Points, in no order, along strands that fork, close into loops and pass close to each other.
Points whose rows are less than 36.2 apart are linked; no others are. Some points are linked to none.
j_920: [ 10  -3   1 -15  -6  -2  -8   0 -15  -9   5  -3  25   3  -1  12   6  -8
  -4  -5   0  12 -17  -5  -5 -19  -3 -10  -6  10 -13  -6  11 -17  16  -3]
j_968: [-10   1   5  13   6   3  -1  12   6  -3  -2 -13 -16  -7 -15   7   5  -6
  10  -2  -8 -25   2   0   7   7   8  -5  -6 -15   0   6 -18   9   4   2]
j_226: [ -4  -1  11  -3   6  -8   0   0  17  -3 -11  -2  15  -9  -3  -1  -7   3
  12  -3  18   1  -7  14  -3  -6   6  15   4   8  -9  -9  10  -7  -1  10]
j_913: [ 20  -9   0 -18   6 -15   9  -4 -14  -8   8   3  18  -4   2   2   1   3
 -14   7   2   6  -5   7 -12 -29   0  -5  -5   4 -10 -17  14  -9   6   3]
j_718: [ -3  -6  -2 -10   2  -1  17  -4 -20   7   9  12  -6 -14  -3   5  13  -6
   4 -10  -5  -6  -9   2   4 -11   2 -20 -11 -19   4 -20  -7   3   3  -8]
j_832: [  5  14  -7   5   0   2  11   0   3  -5  -2   8 -14  -3   2 -10  -6   6
  -8   6  -4  -5   6  -3  -6   9   4   1   5  -5   8   8 -13   4  -6   1]
j_458: [-10   2  -6  -5   3  -4   7   0   8  -2   5   2   5  -1  -3   3  -1  -8
   2  11 -12   4  -3 -13  -4  12  11  -8   0 -18 -19  10 -11   6  -9 -10]
j_741: [ -3  -7  22   0  16 -18 -18  -1  21  -3   9  -9  12   0   5  -4  -4   8
   9  -6   6 -28   8   7  -3  -1 -11  22  -1   3  -7  -4  10  -2  -7   4]
j_371: [-17   2   1  -9  10   1   4  -6   9   7   2   9   1  -7   6  -7   0  -7
  21  -7  -2  -5  -9  -6   2  12  -1   0   1 -14  -6   2  -8   4 -11 -12]
j_287: [ -8  -1  17  -5  -1   1  -7  -8  -7   5   7   4  -3  -3   7  -1   5   6
  13 -20   8 -16  -7   2   8  -7 -17   2  -2   4  11 -16   7  -7   2  -5]
j_849: [ -9 -11   1   5   3   5  -3   9  -6  10   6  -5 -10   2 -11  10  13 -14
   8  -1 -13  -9  10  -6  11   5   1 -13 -11 -17   3   2 -10   7   0  -5]
j_587: [-13   5  -9  11  -5   2  10   5  13  -8 -14  -2   1  -5 -14   3  -4 -12
   2  10   1   9  -8 -10   2  15  23  -2   1 -10 -15  16 -10   6  -2   1]
j_507: [ 13  -6  -8 -18  15 -10  14 -10  -5  15  16   6  -4  -7  10  -5   0   8
  -7   3  -5  -2  10  11  -9  -6  -6  -7   3 -15   2 -15  -2   9 -10  -8]
j_965: [-11   1  -4   6  -8  19   6  -1 -17  15  -7  10 -26  -4  -1  -5   6  -6
  13 -17  -3   5   1  -2  14   5  -7 -10  -3   1  23  -3 -13   8   2  -7]
j_729: [  9   2   4 -10  12 -14   6  -4  11  -8   3   5   6  -5   7  -9 -10  10
  -3   8   0 -10   5  10  -9  -3  -1  10   5  -4  -5  -5   4   0 -12   7]
j_556: [  5  -8 -15 -23  15  -7  14 -12   4  23   6   4   3  -7  11  -9 -10   5
  -2  10  -1  20   9  10 -13   6  -7  -9  10 -12  -8 -11  -6  13 -21 -13]
j_80: [-10   3  -2  16  -9  18   1   1 -15   5  -7   3 -25  -1 -11   2   9  -3
   7 -13  -6  -4   3  -3  15   5  -5 -14  -5   0  19   1 -13  10  14   2]
j_582: [ 22  -2  -6 -20   2 -10  10  -8 -16   0  10  10  11  -3   9  -3   0   5
 -16   7   1  11   0   6 -11 -17  -4  -7   0   3   2 -16  11  -6   1  -4]
j_399: [ -1  13  -1  16  -8   7  -4   4  10 -10  -5  -5  -8   8   2  -5  -9   9
  -8   8  -6  -4   4 -10  -1  15   1  11   8   8   8  22  -3   2  -3   6]
j_220: [ 13 -17  -2   1  -2  -2  -4   8  -8  13   3  -9   6   6  -6  17   9 -11
 -10   6   5  20  14   4   2 -13   4  -2  -6   8   6  -6  13  -3  11  10]
j_469: [ 12  12 -13  12  -9   3  15  -2  -5  -8  -2   9 -15   1  -4  -3  -2   2
 -19  13  -8   5   5  -7  -5   8  12  -5   1  -2   6  14 -11   5   0  -1]
j_909: [ 21 -12   1  -6   1  -2  -2   4 -10   8   4  -6  10   8   2   9   4  -6
 -16   8   2  17  14   5  -7 -14  -3   1  -3  12   3  -4  15  -5  10   8]
j_437: [-10  -1  12  -8  14 -11 -11  -7  24   1  -1  -6  16  -2  11 -10  -9   3
  19   1   7  -8   0   1  -4   8  -6  21   8   2 -12   6   5  -1 -14  -2]
j_299: [  4   4 -18   7 -16   5  13  -3  -9   1  -8  12  -2   2  -7   3   2 -14
 -15  11  -2  33  -5 -12  -2   9  16 -11  -3   5  -3  10  -8   0  -1  -5]
j_672: [ 13   8   6   6  -5   2 -10   7  -7 -12  13 -10  -7  16   6   1  -1  13
 -21   4 -13 -24  13  -9   2   2 -14   4  -1   8  12   8   6   0   6   4]
j_228: [ -3  -4   0 -27  10  -2   2 -14  -7  18  15  13   4  -6  17  -9   0   4
  13 -14   2  -2  -4   7  -2  -1 -19  -4   7  -7   1 -15   1   1 -11 -22]
j_561: [ -6  -2  10 -17  13 -11  -9 -11  11   5   9   2  17   1  13  -8  -4   2
  15  -5   4  -7  -5   1  -6   1 -15   9   5   0 -13  -3   7  -4  -8 -11]
j_303: [  4   2 -10 -12  -3  -3   8  -4   4   6  -3   8  14   1   5  -3  -8  -5
  -8  17   2  26   2  -4  -9   6   8   1   9   5 -11  10   1  -2 -12  -6]
j_756: [ 12   6   3  16 -11   5 -10   7  -5 -17   5 -12 -11  16  -1   0  -1  13
 -24   6 -13 -14  10  -7   1   6  -4   4  -1  10  10  13   2  -1   8   7]
j_321: [  6   3   1  11  -8  -1  -4   6   6 -16  -5 -10   8   9 -10   7  -4   1
 -14  11  -3   7   1  -1  -5   0  10   7  -1   5  -9  12   3  -4   4  13]
j_468: [ 11   9  -6   1   3  -1  11  -4   3  -1   1  10 -16  -4   9 -13  -6  12
  -9   5  -3 -10   8   4  -7   3  -2   4   6  -4  14   1  -3   4  -5   2]
j_798: [ -6  -2  14   5  13 -10  -3   2  10   1   7  -4  -8  -7  -2  -4   1   6
  12  -7   3 -31   5   7   2   1  -4   5  -2 -11   4  -7  -4   2  -6   3]
j_251: [ -7   3  -1   7  -6   5  -7   0   8   1   7  -4  -1  14   1  -1  -4  -3
  -7   8 -15   0   6 -21  -3  22  -3   5   3  -3  -5  26  -8   1  -9  -9]
j_199: [ -3  10  -1   9  -7   3   1  -1  11  -9  -9   3   2   2   6  -7 -11   6
  -3   6   3   7  -1  -6  -3   7   4  12   8   9   0  15   2  -2  -3   6]
j_585: [  9   6 -15   9 -12   3  15  -3  -7  -3  -4   8  -9   2  -4   0  -1  -4
 -18  11  -3  19   3  -8  -3   5  11  -7   0   3   3   9  -7   4   0  -2]
j_359: [  2   0  -4   6  -4   1  -5   4   4  -4  12 -10  -3  16  -8   9   3  -4
 -15  15 -22  -4  11 -22  -2  16   1  -3  -4 -10 -10  23 -10   5  -5  -9]
j_342: [-16 -15   1  -1  -2   8  -5   7 -11  14   6   0  -4   1  -6  13  15 -18
  17 -12  -9  -1   3  -5  17   3  -4 -16 -15 -12   1  -7  -2   2  -2  -7]
j_866: [ 23  -4   3  -1  -7  -5  -2   5 -16 -16   8  -6  10  11   4   4   3   6
 -31   5  -4   4   3  -5  -8 -20  -2  -3  -6  15   1  -2  19  -6  17  11]
j_603: [ -9   9   4  -8  -7   8  -4  -6 -16  -1  13   8  -5  11  11  -2   4   3
   4 -10 -15 -17  -3 -21   6   7 -23 -12  -2  -4   6   5  -5   1   0 -16]
j_438: [ -1   0  15  -7  14 -17 -12  -4  26  -8   2  -5  19   2   9 -10 -11   9
   6   2   3 -19   4   5  -9   2  -8  23   2   3 -13   3  11  -4 -10   5]
j_235: [  9  -2   9   0  -5  -9  -6   0  -6 -15   6  -8  12   5   0   9   6   7
 -10  -2  -2  -8  -9  -4  -3 -19  -2  -5  -8   3 -10  -5   9  -8  14   8]
j_895: [ 11  -9  -4  11  10  -6  -7  15   8  -4   7 -17  -7   3 -11  10  -1   1
 -12  17  -8 -15  16   7   1   2   9   6   0  -4   1   9  -2   2  -2  10]
j_792: [  4  -1  -8 -21   6   0   2  -8   3  11   4   4  18   3  11  -4 -10  -1
  -3  12   0  27   5  -5 -11   6  -5  -2  12   5 -13   4   5   1 -15 -13]
j_87: [  0  -5  16  -9   2  -2  -5  -2 -12   6  17   3  -1   1  10  -1   7   6
   4 -15   0 -23   1   1   4 -11 -22  -4  -4   0  10 -13   7  -4   3  -6]
j_151: [ -3  14   1  15  -4   0   4  -4  13 -21 -19   3   5  -4  -4 -10 -13  15
  -1   2  10   1 -11  11  -3  -5  13  10   9   9  -5  -3   5  -1   3  20]
j_247: [ -8 -10  -6 -23   3   6 -17  -6  -8  18   9   7  17   5  15  -3   0 -11
  25 -16  -1  14 -12  -2   4   4 -17  -5   1   7  -5  -6   7 -10 -11 -25]
j_312: [  2   7 -10  -5 -10   6   6  -5   1   5 -10  12   6   0   6  -3  -6  -6
  -4   8   7  27  -5  -6  -5   7   6   2   9  10  -1  10   2  -4  -5  -6]
j_911: [ -9   7  -7  15  -7  12   2   5   2  -1  -7   0 -14  -1  -8   3   3  -7
   0   2  -3   2   2  -9   5  13   9  -1  -1  -3   5  15 -13   5   2   1]
j_385: [ -5  -3  -3 -17  -1   2  11  -8 -14  12   6  17  -2 -11   5  -3   9  -4
  14 -16   0   1 -14   6   6  -5  -5 -14  -5 -10   4 -19  -2  -3  -1 -16]
j_804: [  4  -4  -9 -18  18  -8  16  -9   6  18   6   8  -1 -11   8  -9  -4   6
   0   6   0   4   6  12  -9   2  -1  -5   5 -15  -3 -13  -5  10 -17  -9]
j_997: [ -6   8   5  13   0  -6  -1   2  15 -19  -8  -6   5  -4  -9   1  -3   7
   4   1   3 -13 -11   2   1   1  13   7  -1  -7 -11   4  -4   2   4  13]
j_292: [ -1   0  -7   9  10  -3   6   9   7  -6   3  -8 -14  -7 -13   6   3  -4
  -1   9  -7 -16   5   1   1   6  15  -3  -3 -16  -3   7 -14   7  -1   3]
j_166: [  3  -3  12   5  -1  -7  -8   4   3 -10   1 -10   6   3  -4   9   4   4
  -2  -3   3 -12  -3   2   2 -12  -1   4  -6   1  -4  -5   8  -5   9  10]
j_902: [ -7  -6   4  12   1   6  -6   9  -3   4   2  -9 -17   1 -10  10   9  -8
   6  -4  -7 -17   8  -1  13   2  -1  -9  -8  -8   9   3 -10   5   6   2]
j_109: [ 19  -5 -10 -21  11 -11  15  -9 -10   8  15   9   3  -5  15  -7  -1  10
 -15   9  -6   2   7   8 -11 -11  -7  -9   4  -7   2 -17   3   4  -7  -7]
j_244: [-23   6   4  -4   9   7   8  -4   8   8  -5   8 -11 -14   4 -12  -2  -6
  27 -12   2 -11  -7  -1   5  11  -2   7   2 -11   7  -3 -12   5  -9 -11]
j_838: [  0  -9  10  -2   6  -6  -3   5  16   2 -14  -9  17  -5  -3   1  -6  -4
   3   4  17  14   4  19  -3  -9   8  16   5  12  -8  -2  15  -4  -2  16]
j_200: [ 17   8   0   0  -9  -1   7   0   1 -21 -10   4  16   9   2  -7 -15  10
 -25  17  -3  15   2  -1 -12   0   8  12   8  20  -8  11   9  -9  -3  12]
j_254: [-22   8   5   4   5   8   4  -2  10   2 -11   4 -16  -9   3 -15  -4   0
  24 -12   6 -10  -9  -4   6  11  -2  13   4  -4  10   0 -11   4  -2  -6]
j_613: [ -3  -9  -4  -8  -1   5   5   0  -4  24  -9   5  -3  -7   5  -2   3  -5
   9  -9  21  18  -2  18   5  -3  -2   4   3   8  15 -16   4  -2  -3  -4]
j_994: [ 10   2   9  -7  -1  -5   0  -3 -11  -6  17   3  -3   3   9   0   5  11
  -8  -3  -7 -22   3  -6  -1 -14 -16  -8  -2  -2   7  -8   5  -3   6  -3]
j_53: [ 11 -12  13  -8   4 -11 -13   7   4  -9   9 -16  26  11   2  11   2  -4
 -11  10  -5   2   4  -1  -8 -13  -1   7  -8   4 -25   6  11  -9   7   9]
j_900: [  4 -10  18   9   9 -15 -12   6   8  -8   5 -14   6  -6  -6   3   4   7
   0  -3   4 -26   3  11  -3 -14   3   8  -5  -1  -2 -11   8  -4   2  13]
j_404: [-12   6  -7  -3  -2   7   6  -8   7  11 -11  11  -5  -5  14 -13  -8   2
  11  -1   9  12  -6  -4   1  11  -4  12   8   5   7   4  -4   0 -10  -7]
j_615: [ -5  -2   6  -6 -14  13  -8  -4 -26   6   6  10  -3   8   8   6  11  -2
   7 -18  -5   0  -4 -11  13  -1 -21 -15  -7   8  13  -6   6  -5   8 -11]
j_553: [ 12  -2   5  -4   0  -3   4   2   6  -6 -16  -2  21   0   0   1  -8   0
  -8  11  10  21   4  17  -9 -11  10  11   6  16  -9   3  14  -9   1  17]
j_679: [  0  18   1  11  -4   2   6  -2  -1 -23  -1   2 -13  -1  -5  -5  -1  11
  -6   0 -11 -24  -8  -7  -3  -2   3  -6  -4  -9   1   6 -11   3   7   4]
j_933: [ -1  -4  -9  15  -5   7   7   3  -1  14 -17   0 -14 -11  -8  -1   1  -4
   1  -5  21  20   2  20   9  -2  11  -2   1   5  15 -15   0   9   7   9]
j_128: [-12   9   3  20  -8   1  -6   2  10 -20  -8 -10   2   4 -16   8   2   2
   2   0  -5  -8 -15  -9   4   6  14   0  -7  -7 -13   9  -9   3  10   8]
j_734: [-13   9  -4  19  -6  17   2   4  -4  -1 -10   1 -25  -2 -10  -2   5  -2
   9  -9  -5  -8   1  -6   9   9   0  -5  -1  -3  14   8 -18   9   7   0]
j_491: [  5  -6 -13  20  -5   7   4   9  -7   8  -5  -7 -21  -2 -17   9   5 -10
  -9   8   3  10  14   6  10   3  15  -9  -3  -1  15   1  -7  11  10   9]
j_607: [  8  -2  -4  -4  14 -15  10   2  13  -4   3   0   1  -8  -2  -3  -6   5
  -6  14  -3  -9   8  10  -8  -3  12   2   2 -14 -10  -3  -1   5 -11   8]
j_214: [ 18 -12   1  -4   8  -8   1   4  -4  12   7  -2  -3  -1   2   2   3   5
  -9   4   5  -2  17  14  -3 -15  -3   2   1   3  15 -17  11   0  -1   9]
j_619: [ 12   4   2   5  -7   0  -1  -3   0 -15 -17   0  17   3  -1  -2  -7   9
 -14   2   9  17  -5  14  -9 -16   7   8   7  21  -2  -3  14  -9  11  18]
j_714: [ 14  -3 -17 -15  -9   0  10  -5 -17   3  -1  13  14   0  -3   6   3 -13
 -10   8   4  36  -9  -4  -5  -9   8 -15  -3   7  -7  -3   3  -9   3  -9]
j_993: [ -7   1   5  -9  -7   9  -6  -3 -20   5  13   7  -3  11   9   6   9  -1
   5 -12 -13  -9  -3 -17   9   2 -22 -14  -7   1   7  -1   2  -2   4 -14]
j_21: [  8  -4 -13 -25  11  -8   9 -12   3  16   3   4  11  -2  10  -7 -12   5
  -6  12  -2  26   9   5 -15   7  -7  -6  14  -4 -13  -5   1   9 -20 -13]
j_962: [  3 -12  22   6  13 -16 -17   6  15  -5   8 -15   6   0  -1   0   0   7
   2  -4   4 -27   9  12  -1  -8  -5  16  -3   3  -2  -6  11  -5  -2  12]
j_62: [-12  12   6   3  12   4  -5  -1  14  -5   4  -2 -12  -2   4 -11  -3   4
  16  -1 -13 -33   3 -13  -2  16  -8  11   2 -11   3  17 -17   8  -9  -9]
j_785: [  0  14   1  12  -6   1   2  -2  14 -20 -18   2   9  -1   0 -10 -13  12
  -4   6   6   6  -8   4  -6   2   9  17  10  15  -4   6   5  -4   1  16]
j_919: [ 15  -7  -1 -20  -3  -2  -8   1 -19   0   9  -4  26  12   1  11   3 -14
 -10   1  -4  20  -7  -7  -9 -17  -3 -10  -6  10 -13   1  13 -16  12  -9]
j_431: [-18  10  -7  14  -1   2   9   7  16  -8 -18  -5  -2 -11 -14  -1  -5 -12
  10   5   5   2 -11  -6   4  14  24   0   1 -13 -10   9 -11   8   0   4]
j_483: [  2   3   1   9 -12  -1  -8   5   3 -17   1 -12   9  14  -9  11   4   2
 -17  10  -8   1  -3 -11  -2   2   9   5  -7   2 -15  16  -1  -4   9   5]
j_354: [  7  -4  -4   2   2   4  -4   4  -1  14   8  -3 -11   8   6  -1   1   1
  -8   5  -2   4  23  -1   1   7 -11   4   5   5  15   8   3   3  -4   1]
j_41: [ 11   4   2   4  -9   2  -4  -6  -8 -12 -11  -2  14   3  -4   0  -3   5
 -12  -5  10  18 -10  13  -6 -19   0   2   3  19  -3  -8  15  -9  16  13]
j_216: [ 14  -2 -10   8   2  -4  13   4   4   4 -13   1  -6  -8  -4  -2  -6   5
 -14  16   8  14  14  19  -3  -4  18   5   5   5   9  -5   3   4  -4  17]
j_560: [-10 -12   5   7 -12  12 -17   3 -16   9  -4  -1   2   9  -7  12  12 -10
  12 -20   6  12  -8   0  14  -5  -9  -8  -7  12   5  -9  10  -6  14   0]
j_207: [ -1  -1  -1  -1  -1   6  -3   0   2  12   4  -2  -8   6   8   0   0  -2
   3   1   1   4  14  -3   1   7 -10   5   4   3   9   6   0   2  -1  -2]
j_90: [ 15  -4   7   1  -8  -6  -7   3 -15 -16   7  -9  10   8   1   6   4   7
 -21  -2  -2  -5  -5  -3  -6 -26  -4  -4  -8   9  -3  -8  15  -5  20  12]
j_627: [-15  -7   4  -6   1   5   3  -1  -7  12  -1   9  -3  -9   1   3   9  -8
  22 -19   8   1 -13   6  10   0  -3  -7  -3  -6   3 -17  -1  -1  -3 -12]
j_928: [  0 -11   1   1  -4   1  -6   6  -1   9   1  -6   0   1  -6  12   8  -9
   1  -2   3  10   6   3   6  -6   0  -5  -6   0   2  -5   6  -1   6   4]
j_186: [ -7  18   1   6   9   5   1   1  10 -10   1   3 -17  -4   3 -12  -7  10
   7   2 -12 -30   2 -13  -3  15  -3   6   5  -9   6  17 -19   7  -7  -4]
j_569: [ -8   0   0  -4  -3   9  -2  -4  -4  11   4   7 -11   2   9  -3   2  -3
  11 -10   0  -4   3  -3   7   5 -14   0   1  -2  12   0  -2   1  -5  -7]
j_710: [-17   3   1  -3  -1   5  -5  -4  12   8 -13   2   4  -3  10  -9 -10  -2
  20  -5  18  13 -11   0   4   7  -3  19   9  11   6   4   4  -6  -5  -3]
j_788: [ 12  -9  -7  -1  19 -18  10   7   4  -7  12  -5  -4  -8  -8   2   0   2
  -9  19 -10 -16  10   8  -8  -7  11  -3  -4 -21  -9  -3  -7   8  -7   6]
j_970: [ 20  -2   3 -10   0  -6  -2   2  -5  -7   6  -4  14   8   6   1  -3   4
 -18   8  -1   9   7   3 -11 -15  -4   5   0  12  -2  -2  15  -9   5   8]
j_813: [ -8  10   4  -5  -3   5  -6  -5  -3  -1  12   3  -5  12  14  -6   0   5
   4  -6 -15 -19   0 -21   0  15 -19  -2   0  -5   3  11  -6   2  -2 -13]
j_606: [-14  -2   6  -1  -1   7  -8  -2   5   9  -7   1   1   0   8  -3  -2  -2
  18 -13  17   7  -8   3   7   4  -6  13   4  11   7  -4   6  -6   0  -2]
j_83: [ 16  -6   4 -19   3  -9  -1  -2 -11  -5   3   2  24  -4  -1   6   3  -2
  -7   0   8  11 -12   6 -11 -28   0  -5  -4   8 -12 -12  15 -16  11   1]
j_159: [ -1  -2  -1  -7   2  -1   8  -2 -16   9  15   9 -12  -5   1   4  10  -1
   3  -5 -11 -12   2  -5   5  -5  -7 -16  -9 -16   6  -9  -9   5   2 -10]
j_597: [  0  -3   1 -25  11  -6  -3 -13   2  11  14   9  12  -2  16  -6  -4   2
  11  -6   4   3  -3   5  -5  -1 -17  -2   9  -2  -9  -9   6  -1 -10 -16]
j_778: [ -9   8   6  -1   5   4 -10   0   4  -2  11  -4  -9  10   5  -4   2   2
   8  -1 -20 -27   6 -22   1  17 -15  -2  -2 -11  -1  19 -18   7  -7 -14]
j_956: [ -6  10  -1  20 -14   2  -8   2   5 -24 -10 -13   4  11 -16   9   1   6
 -10   4  -8  -6 -15  -8   1   2  15   1  -8  -4 -17  10  -6   1  15  10]
j_609: [ -6  -2  -6   3  -6   7   7  -3   0  13 -19   6  -7 -10  -1  -6  -1  -3
   9 -10  24  20  -9  18   7  -1   6   2   4   9  13 -15   2   1   3   5]
j_876: [ -2  19   2   9   0   7   6  -2  -1 -16   0   4 -17  -4  -1  -9  -2  12
   2  -5 -12 -27  -5 -10  -4   5   0  -3  -1  -9   8   9 -18   5   3   0]
j_577: [  2  -5 -10  21  -3   5   6   6  -7   8 -13  -5 -20  -8 -18   4   4  -3
  -4   1   9   7   8  16   8  -4  13 -10  -1   0  14 -10  -4  11  12  13]
j_566: [  4  -3 -14 -20  -6   1   2  -4 -15   8   4  12  15   3   3   5   3 -15
   2   2  -2  30 -13  -6  -3   1   4 -13   1   3 -10   1   2  -8  -6 -18]
j_139: [-13 -11   0   4  -8  12 -14   3  -9  14 -11  -2   1   0  -4   8   8 -13
  19 -19  16  21 -10   8  15  -2  -1  -2  -5  12   6  -9  11  -5   6   1]
j_278: [ -8   1  15  -3  -1   0  -9  -6  -1   0   1   3   4   1   7  -3   2   3
  17 -18  14  -8 -11   4   5  -5 -13   9   1  11   6 -11  10 -11   4  -3]
j_334: [  9   2   7  -4   1  -6  -8   2  -9  -9  21  -7  -5  13   9   0   2  10
 -16   2 -17 -30  11 -12  -2  -4 -17  -4  -4  -1   3   4   3   2   3  -2]
j_848: [-7 -4  8  7 -6 -1 -9  1  1 -2 -3 -7  6  2 -5 11  9 -4  6 -9  5  0 -6  0
  5 -6  0  0 -6  1 -4 -7  6 -6  8  6]
j_201: [-19 -10   3  -2   2  10   5   5  -7  17  -1   6  -9  -8  -2   3  11 -16
  24 -20  -1  -3  -3   3  15   6   0 -12  -9 -14   4 -12  -7   5  -5 -10]
j_629: [ -6  -2 -13  20  -9  12   0  10   1   8 -10  -5 -16  -1 -16   6   2 -14
  -3   2   2  17   8  -4   8  15  13  -4   0  -1   8  11  -9   9   4   3]
j_872: [ -1   4  14  -3   4 -14   0  -4  15 -16 -10  -1  26  -7  -4  -1  -6   7
   9   1  12  -4 -16  10  -7 -13  11  11   1   6 -19  -5  10 -10  -1  12]
j_37: [ 11   6  -1  -5   7  -6   9  -5   4   0   1   9  -7  -6  14 -12 -10  15
  -8   4   5  -9   7  12  -7  -4  -4   9   8   2  12  -8   3   0  -9   5]
j_329: [ -9  -1  13  18   7  -3 -11  10   9 -11  -1 -18 -10  -2 -15   7   5   2
  10  -6  -6 -36  -2   2   7   2   4   1  -8 -10  -4   2 -12   4   6   4]
j_178: [ -2   2  13  20   6  -7 -10   7   9 -18   0 -16 -10  -6 -15   2   4  11
   3  -5  -4 -41  -4   5   4  -5   4   1  -7  -8  -3  -3  -7   2   7  11]
j_510: [-14   2  -5  -5   3   1   0  -3   6   7   4   2   2   1   4   0   3 -10
  11   0 -10   4  -5 -14  -1  15   1  -7  -1 -13 -12  10  -8   5 -11 -12]
j_229: [  2 -10   4 -10  23 -12 -12  -8  10  12  20  -8  -2   2   9  -6  -4   6
   4   1  -8 -18  22   5  -6   5 -20   2   5 -11  -3  -3   2   9 -12  -7]
j_935: [ -5   2 -14   1 -11   7   8  -2  -2  11 -24  10   2  -9   0  -5  -6  -6
   6  -5  23  33 -10  12   5   2   9   2   7  14   7  -6   2  -1   2   0]
j_929: [ -3   1  -4   2   3  -5   1   4   8  -6  11  -7   2   6  -7   6   1  -6
  -6  16 -17  -3   4 -16  -4  12  10  -6  -5 -18 -20  18 -10   5  -9  -9]
j_58: [ -7   9 -10  14  -6   7   7   8   7  -5  -4  -2 -12   1 -14   2  -1  -7
  -6  11 -10   1   1 -14   1  18  18  -2  -1  -8  -4  20 -16   6  -2  -2]
j_737: [ 11   2 -16  -1 -13  -1  12  -3 -13  -6  -8  10   9   2  -9   5   2  -9
 -15  11   5  36 -10  -4  -4  -4  18 -12   0   9 -12   2  -1  -4   5  -3]
j_631: [ -8  -5   2   6 -13  15 -12   2 -18   8  -1   4  -6   9   0   9  11  -6
   7 -15   1   8   0  -7  15  -1 -12  -7  -6  10  13  -3   5  -2  10  -2]
j_289: [ 11  -1 -11  12  11  -1   5  12   3  -5   4  -8 -19  -6 -15   3   0   1
 -12  18 -11 -14  14   5  -4   4  15  -4   0 -11   4   6 -12   7  -3   7]
j_906: [ -8  -4  -6   2  -7   3   2   5   3   1 -14  -2   6  -6 -13   8   3 -14
   7  -3  11  19 -11   6   8   0  16  -5  -1   0  -9  -4   3   0   6   5]
j_472: [  5  12   1  19 -10   9  -9   4   4 -17  -4  -5 -11  13   3  -6  -8  16
 -16   4  -4  -9   6  -5   0   9  -5  14  10  17  12  16   2  -2   5  10]
j_134: [  8  -2  -1   8   2  -7  -5   9  11  -9   1 -11   4   4  -3   6  -4   3
 -11  13  -1  -2  13   5  -2   0   7  10   2   1  -7  11   3  -1  -2  11]
j_265: [  2  10  -8 -12   1   1  13 -10   1   6  -2  17  -2  -4  16 -12  -8   8
   1   1   4   9  -4  -3  -5   5  -4   3  11   1   6   0  -3  -1 -10  -8]
j_767: [ -2   1 -11  -9 -11   8   3  -3  -1  10 -14  10  11  -4   1  -2  -6 -12
   5   0  13  33 -11  -1   1   3   8   1   6  12  -2   3   2  -7  -5  -6]
j_953: [ -6   6  10   8  -3  -9  -2  -2  13 -21  -9  -4  17  -5  -9   2  -1   5
   6  -2   8  -5 -21   3  -1  -9  11   4  -2   0 -20  -5   5  -7   8  10]
j_772: [ -8 -16   0  -2  -3   8  -3   4  -7  24  -9  -1  -3  -6  -5   6  10 -11
  14 -15  18  18   1  13  14  -3  -2  -3  -3   5  13 -19  10   0   1   0]
j_753: [-10  -2  -3   0  -6  16   4  -2 -12  18  -6  10 -22  -2   9  -9   3  -1
  13 -13   5   7   5  -1  12   7 -15  -1   4   4  25  -2 -10   3  -1  -8]

A tip is a point with one link. Name the tips that can be reached along the links from each point below, in the order of the rows.
j_87 -> j_151, j_265
j_83 -> j_679, j_919, j_431, j_354
j_607 -> j_788, j_566
j_627 -> j_41, j_159, j_178
j_359 -> j_251, j_254
j_866 -> j_228

A fork is a point with three links, a tip a point with one. Leave the first point through the second and follow the links. Name the first fork or tip that comes.
j_756 / j_472 -> j_151
j_201 / j_627 -> j_159
j_62 / j_778 -> j_609
j_953 / j_997 -> j_968
j_804 / j_507 -> j_919
j_134 / j_321 -> j_41
j_832 / j_468 -> j_788
j_772 / j_139 -> j_679
j_734 / j_80 -> j_354

How many points has the smallest loop of links through each point below? Write none if it is on no loop.
j_928 -> 9
j_556 -> none
j_342 -> none

Name the points in between on the shortest way along the links from the first point to the second, in order.
j_631 / j_58 -> j_560, j_139, j_772, j_613, j_609, j_933, j_577, j_491, j_629, j_911
j_199 / j_278 -> j_399, j_472, j_756, j_672, j_334, j_994, j_87, j_287
j_321 / j_292 -> j_134, j_895, j_289
j_734 / j_354 -> j_80, j_965, j_753, j_569, j_207
j_627 / j_178 -> j_201, j_342, j_849, j_902, j_968, j_329
